Each row is a point on a tangle of strands that fork, close into loops and nearly touch. The rows are in no order.
Two points are linked if the straight distance between their rows is under 75.8. Some points are linked to none.
kuli:  -2  15  -4  -4 -11  22  -2  11  -1  11 -28  -3  19   5  25  -4  18 -20   6  27   8   1  14  17  12   9  -1
Pavag:  31 -33   5  -4   4 -15  17 -20 -20  -6  57 -12   3 -14   9   5 -44  16  -5 -35  51 -40  -9  -9  -5  -3   8
Dil: -11  14  -1 -22 -11   1   7   9 -13  11 -29  -1 -17   9  -2 -28  17  31   1  -1 -16  25 -15  -6  13   7   2
nabe:  -7 -24   2 -51  20 -18  -1 -29 -30   8  31 -22  -7  -1  -2  10   0  11   0 -16   6 -34 -18  -7 -12  -2 -23
rufef:  -7   3 -23  -8  13  20  -4  19  18  22 -45 -21 -29  -7  -1  -6  13  11   9  -4  -3 -20 -20 -24   7 -20 -30
falik: -30   5  15 -38  -9   2  22  17 -19 -16   1 -13  19  13  23   1 -11   0  -8   1  -9  -3 -14 -21  10  -8  -7
goz:   5 -24  10  41 -27 -16 -27 -11   6  15  -6  12  16  -7 -11 -20 -22  -9   1   6   7  11   4  36  -6  -2   7
saf:  13  -1  28  38  -8 -17 -28  -6  21 -12  22  -1  -9  13  -9 -10 -11 -45 -20  25   0  -6  45  24   4  13  -7
sodiv:  25 -24  -3  -9  40 -21  -7 -35 -10   0  30 -16  -4  11   8  27 -10  17   1 -23  26   1  -2   8 -29   1 -33
lere: -27  -6  45 -12   1  12   9  22 -19 -52  49  12   7  -9   2   5  -3  -9   6  20  -5 -12   6 -29  14  24   4
bomi:  -4 -15  24   9 -13 -22  11 -13  -4   0  31   0  24   5   4  -1 -23 -16  -8 -16  26 -18   4  -5   8  14  -1
modo:   0 -28  19   0   0 -19   9  -3 -18   2  36 -21   5  -6  11   5 -32  10 -11 -21  43 -27 -11  -8  -4   4 -12
Lev:  28   1  11  30 -12  -3  -7 -14  43  -3 -13 -10  11   2  -5  12  17 -17  -5  11  21  13  37  29  -7  -1  -9
subiv:  11 -31  23  19  14 -13   7   0  24 -15  53   6  16  -2  -6  28 -17 -28  12  -5  24  -7  44   4  18   9  -2
Mizod: -20   5  -6   6   5  17  18  22 -22  20   0 -18   1   4   0   7  14   3 -10   6  -7  19   1  -6  -4 -13  12
kise: -12  21   3 -24  12  14 -10   6  -9  12  -9 -14  16  -2  30   3  -8   5  11  23   4   1  15  13  18  -2   1
pemun:  -8 -18   9  20 -23 -26  -3 -12  -5  18  -8  -6   9  -1   0 -20 -12  20 -11   0   4  12 -19   9  10   6   2
tev: -12   1 -19 -14  20  15  10   8 -23  27 -10 -29 -11  -1 -21   3  17  11  -3 -10 -16   6 -10  -1 -16 -12  -8
Purak: -24  27   3   1 -19  22   3  29  -8   7 -15  19  26  -6   6  -8  -9  -2   8 -13 -25  27 -21 -27   2 -16  -2
mupi:  39 -29  20  32  -1 -30 -16 -36   3 -22  53  -4   8  -3  23  13 -50   3 -11 -13  36 -16  10 -10  21  10  11
Rut: -13   0   7  12   2   8  12  10  23   3  24  22  29   0   3 -11 -17 -37 -11   7 -17   3  26  12   1  11   4
zari:  29 -29  11  37  14 -23  -4 -28  25 -27  34  10   4  11   6  30   7   6  -8 -21  27  16  18   3 -15  17 -16
roku: -12  24  -1 -26  21   3   7 -26  23 -27   2  28  25 -13   8  -1 -10  -2   2   4 -24 -14   7 -28  21  24  23
Melu:   9   0 -27 -28  -4   4 -11  26 -11  47 -27  -4 -50  -1 -21 -14  38  26   3  10 -12   9 -29  29   1 -19 -27
lov: -33  18  17 -33   1   7   7   8 -15 -47  30  25  12 -15   6  25  -4 -19  15  16 -29 -10  -7 -34  21   9  23
Samo:  14 -26 -19  -4  10   5 -14 -13 -12  32  -1 -32 -24   3 -18   0  16  15 -10 -12   1   6 -12  18 -32  -9 -18
vuk:  31 -28  13   6   0 -27 -20 -44  -6  -2  15  -4  10   1  21  -3 -42  24  -1  -6  33  -4  -6  11  15  13  16
pafam: -23  31   0 -14  16  13   7   3  -7 -38   6  29  16  -6  -6  -4 -18   7  11  10 -46   2  -3 -32  13   4  31
vebi:   7 -28  14  19  34 -12   3 -19  10 -32  49   0  10  -3  10  33  -4  13  11  -4  28  -9  25 -18   7  14 -13
Tez:  27 -13  20  54 -12 -23 -22 -21  30 -14  43  12   2 -12  -8   2 -21 -42 -19  -5  -6  -2  41  28 -10   0  -4
rinom: -28  -1  23  -1   0  -1 -24  -9   1 -21   5   8  -5  -2   6 -11 -12  -9  -5  17 -17   5  20  -1  17  25  22
tivi:  17  -4   6  25  10 -15 -19 -14  51 -18  -5  -8  -1   8   7  26   3 -15   5   9  11   5  35   1   8   9  -4
dumad:   7  -4 -10  -1 -26 -12   7  20   6  42 -29  -5   6  -1  -6 -11  29  21  -2  10  18  37   2  31  11 -18 -11
pag:   3  -7 -14  -2  13   4 -27 -24  11  21 -26   2   9 -13  -1  -7   5  38   3   1   5  15   9  10   4  11   2
pum: -17  32 -22  21   5   6  22  19  17  -8 -18  26   6   7 -11  -7  20 -21   1  18   1  -7   0  17 -24   8  18
befad:  12 -35  -9   2 -16 -20 -26 -21 -29  32   0   1  -3  -7   2 -21  -2  39   0  -4  23   4 -24  15   8   4  -9
liboz: -24  -9 -15 -58  -2  11  -8  -1 -33  38  -1  -1 -33   1   0  -8   4  29 -17   4 -22   8 -37  -4   6 -23  -9
div:  -4  -9   8   1 -26 -19  -3  15  -4  25 -34   9   1   0 -16 -28   8  14   3   3  -2  38 -11  21   7  -4   6
puzer:  11 -20   7  26  11  -8  23   9  23   5  34   0  16  -1  -5  14  -5 -34   1   0   0   7  39   9  -2   5   3
dila:   6  -2 -32   8  13  10  -5  11  28  16 -49  -9 -16  -6 -13  -2  32  14   4  -3  -2  -2  -1   1  -4 -18  -8
susu: -21  -8  29  10  -8  14  -4  13 -18 -32  31  -1   2 -12   5   0  -6 -24  -1   8  -9  -4  21 -12  11  26  22
povo: -30  -9 -13 -60  -2  33 -10   1 -42 -11  10 -13 -28  10  12  10  15   2 -15 -19 -19 -12 -32 -34 -13  -8 -13
pufud:  34 -29  -9  30 -10 -22  -9 -18 -22   7  11 -14   5   8  18  -3 -46   7  -2   2  48 -11 -11  17   8   4  12
seze: -21 -12  21 -16  -4  10   8   7 -35  10  32 -31  -4 -12   4   2 -16  17 -17 -12  14 -12 -18 -16 -15 -15  -4
Nufur: -16 -20  28   0 -22 -21 -10 -14  -9 -14  20  17   4 -17  11 -21 -57  -8  -3  17  -3   5 -18  14   9   5  27
Dob:   3  29  17  25  -3 -22 -24   0  41  -7  -4  10 -10   5 -15 -13 -19 -41  -8  27  -7   4  38  32  -2  -2 -14
Vis: -33   2  40 -29 -29 -15  -8   6 -14  -6  -5  13  26 -14  14 -11 -46  -4  -1   1   3   5 -18   2  14  -8  17
bes:   2   9 -18  33  11  14  27  11   5  -5   3 -14  11   4 -12  15  45  -1  -1   1   6 -12   5 -16 -28   4  -9
Nub:   2  10   3  -6  29 -11  11 -28   9 -15  14  19  21   4 -11   7  -2   6  16  -1 -16  -4  17 -18   4  34   7
pekam:  34  -5 -17  14  30 -20  -9 -24  19 -19  14  -9  -7  14  19  32  11  21   0 -18  31  11   8  -6 -27  11 -33
faza:  18 -43 -14   7   1 -24 -20 -23  -4  20  -7 -10 -16   5  -7 -11  -3  28  -5 -23  20   4 -29  28 -29  -2 -31
vop:  24  13 -27   3  28  14  -6  -8  29   7 -33 -14  10   5 -11  -2   6  22   4  -2  -2   4  16   0 -13   8 -14
dova: -30   6 -11 -44  -1  41   6   7 -36  -6  -4   3 -11   7  -2   0  20   9  -8 -27 -16   9 -12 -31 -16  -3   8
Gifam:  -2  40 -13  -9  16  36  18   6 -11 -14 -31  -4 -33   2   1   9  15   8  17 -18 -12 -32 -10 -43   3   5  28
norig:  35 -29  32  41  -3 -25 -19  -7  23 -28  59  12  -2  -3   1  13 -35 -45   3 -16  20  -5  26  18   5  17  -1
Ner: -13  11 -21 -65  13  -2   3 -16 -14  12  -6 -10  -7   3   6   2   7  28   6   7 -15 -12 -30 -22   9 -10  -8
kom: -27   2  12   9   5   1  33  29 -22  -4  32 -11  19   5  -3  15   8  -5   4   1  -4   7   6   6 -14   2   7
Dunom:  12  35 -30  21   2  20  26  44   7  -4 -56  -1 -32  15  -6  -4  13   3  13  -7 -19 -38 -21  -6 -12 -29  31
vata: -27  24  25 -15 -24  14  -5  21  -3   9 -10  13  25 -15  12 -19 -25  -5  -4   1 -16  34  -6   2   8 -10  13
rusa:  27   4 -21  25 -11   8  -1   9  31   1 -63  -9  -3   2 -22  -1  36   6   3  19   4  -2  10  15  12 -20 -16
fir:  22  -8 -19  39 -17  -8 -13  -7  34   0 -38   5  17   2 -26  -2  24  -5  -7  25   6   6  15  27  -6 -11 -26
Tovi:   5   8 -23  32   5  -1  26   9  28  -7  -6  12  11   5 -24  19  44 -19 -12  15   4  -5  21  18 -27   3   1
Musas: -21 -23  10 -32  31  -2  14  -5 -37 -16  43  -4   5  -7  -1  20   2   3  15  -3   6 -29  -4 -14 -19  10 -16
roze: -10   3  -5 -62  17  -1  14  -8 -13  11   2 -13  -5  16   6   3   1  12   2 -26   2 -21 -24 -11 -14   1 -28
binok:  -5 -26   2 -28 -10  18  -1   6 -44  37  16 -34 -21 -10  10 -12 -12  10 -16  -3  12  -9 -29   6 -21 -16 -18
Lakab:  -1  45 -10   1   7  17   8  17  16  -3 -46   1 -32  -3  -3   5  11   1  16   0 -20 -17  -3 -17  17 -11  30
vigep:  36 -18   6  42  -9 -21  12  -6  41  -1  21  10  19   9  -6  16  -5 -32 -20   6  11  13  40  35 -14 -10  -3
vaf: -15  29  -4  26 -15   9 -10   5  21 -15 -14  26 -20  -2 -16  -9   9 -35  -7  15 -42  10  23   1   1  12  28
mir:  -3  35 -34   7   0  27  23  41 -13  -3 -36   2 -32   5 -12   4  24  14   0 -14 -21   2 -26 -13 -27 -22  10
senub:  -7 -15  16 -16  18 -19  -1 -38   3 -25  21   1  28 -17  -4   4 -23  16   8   2  -1 -16  -4 -14   1  30  -7
reso: -19  -4   1 -45  -3  -3 -14  14 -29  19 -19  -1 -22  10 -10 -21  -3  44  -3  -9 -15  21 -30   9   2 -11  -9
silaz:  30 -25 -25  16 -10 -19 -15  -6   8  33 -27  -5   5  -2 -11   8  40  36 -18   6  33  25   5  40  -6 -27 -16
bigu:  28 -32   4  36 -16 -24 -10 -14   1  10   4  11  10  -1  16 -18 -48 -21  -3  18  28  -3   6  37  15  -2  21
belom:  13  11 -30 -27  10   7   4  38  -9  33 -48   8 -41  -8 -18 -22  27  31  29   3 -15  12 -43   1  15 -17 -18
zot: -17  21  11   8 -29 -11 -25  -6  -3  -8 -12   7  -8  13  -7 -19   6 -33  -5  25 -21  19  11  15  14   4  22
nak:   7 -19   3  38  14   3  18  -1  -6  -3  25 -27   7   4  -5  27  29  -4   3   2  20 -14  19  -6 -22   5 -23
pagi:   9  43 -10   4   5   1 -13  -8  27   3 -26   6  14  -1  -2  -7   1 -23  11  22 -23 -13  22 -12  40  -3   5
vidum: -13  36 -13 -31  -5  29   9   5 -17  -8 -18   3 -22  -3   9  -5  29   9   1 -33 -22 -10 -26 -50   3  -7   7
nopi:   4  25 -19 -48   3  10   8  30 -17  11 -31   6 -37  -4  -9 -13   9  29  22   2 -35  23 -57 -25   7 -27   2
Lafe:  -2   4 -18  27  -9  15  -8   0  21  -7   4  17  35  13  -9  -7  -1 -27  -4  13 -23  -2  34  24  -4  10   1
dep: -20  22  -8 -16 -15  25  -2  26  -9 -13 -26  15   6  18  23   3  18 -45  20  16 -14   7   0   2  14  -5  15
zaka:  37 -25   2  20  -6 -27  -9 -24   5  12  10 -16   9  15  20  19   3  -4   2  -9  58   7  14  31  -9 -10 -16
Pibam:   6  57   4   6 -10  24   7  12  18  -4 -32   3   6   5 -10  -7  13  -9   3   0 -18  -7  11 -16  23   2  16
vikad: -22  16  19 -21  15   9  18 -19  -7 -12  13   5 -10 -24  -2  10  17  16   1 -16  -3  -8 -22 -42 -19  19  -4
fezum:  11 -22  29  18 -35  -2  18   1 -18  -5  47   5  24  -1   9 -14 -40 -40  -2 -12  16 -28  13  10  25   6  23
Rikun:  -1  44 -13   5 -21  32  -2  29   4   8 -34  15  13   4  -3 -16  11   3   7  -8 -29  23  -8  -8  10 -16   6
Tama:  -1  -1  10   2  17 -17  17 -13  11   6  -2  -6  -7  10   6   5   5  -6   2   4  17  18   4   8 -19  17  -6
fifu:   1  21 -12 -39  -6  39   0  20  -7   8 -39   1 -35 -16   4  -7  15  28   7 -21 -37  10 -43 -36   3 -14  11
zar: -32  20 -22  10  -5  15   3  24  11 -18 -10  30   1   6  11  -7   4 -31  -2  25 -28   7   0  -4  -3   2  20

A piece is all that can be reached along the links. How many separate loops has the piece of each point below (a circle has one, a figure eight two, a Y none), and how many tips (points with one link)?
tivi | loops 1, tips 6
Vis | loops 0, tips 5
pafam | loops 0, tips 3
bomi | loops 0, tips 3
bigu | loops 0, tips 4

A tip is a point with one link. Name the tips that can be reached along the links from each point below, in the order of the rows.
bes | kise, senub, nak
befad | mupi, kom, Musas, silaz
Dunom | Melu, povo, Nufur, mir, pagi
bomi | Pavag, binok, fezum
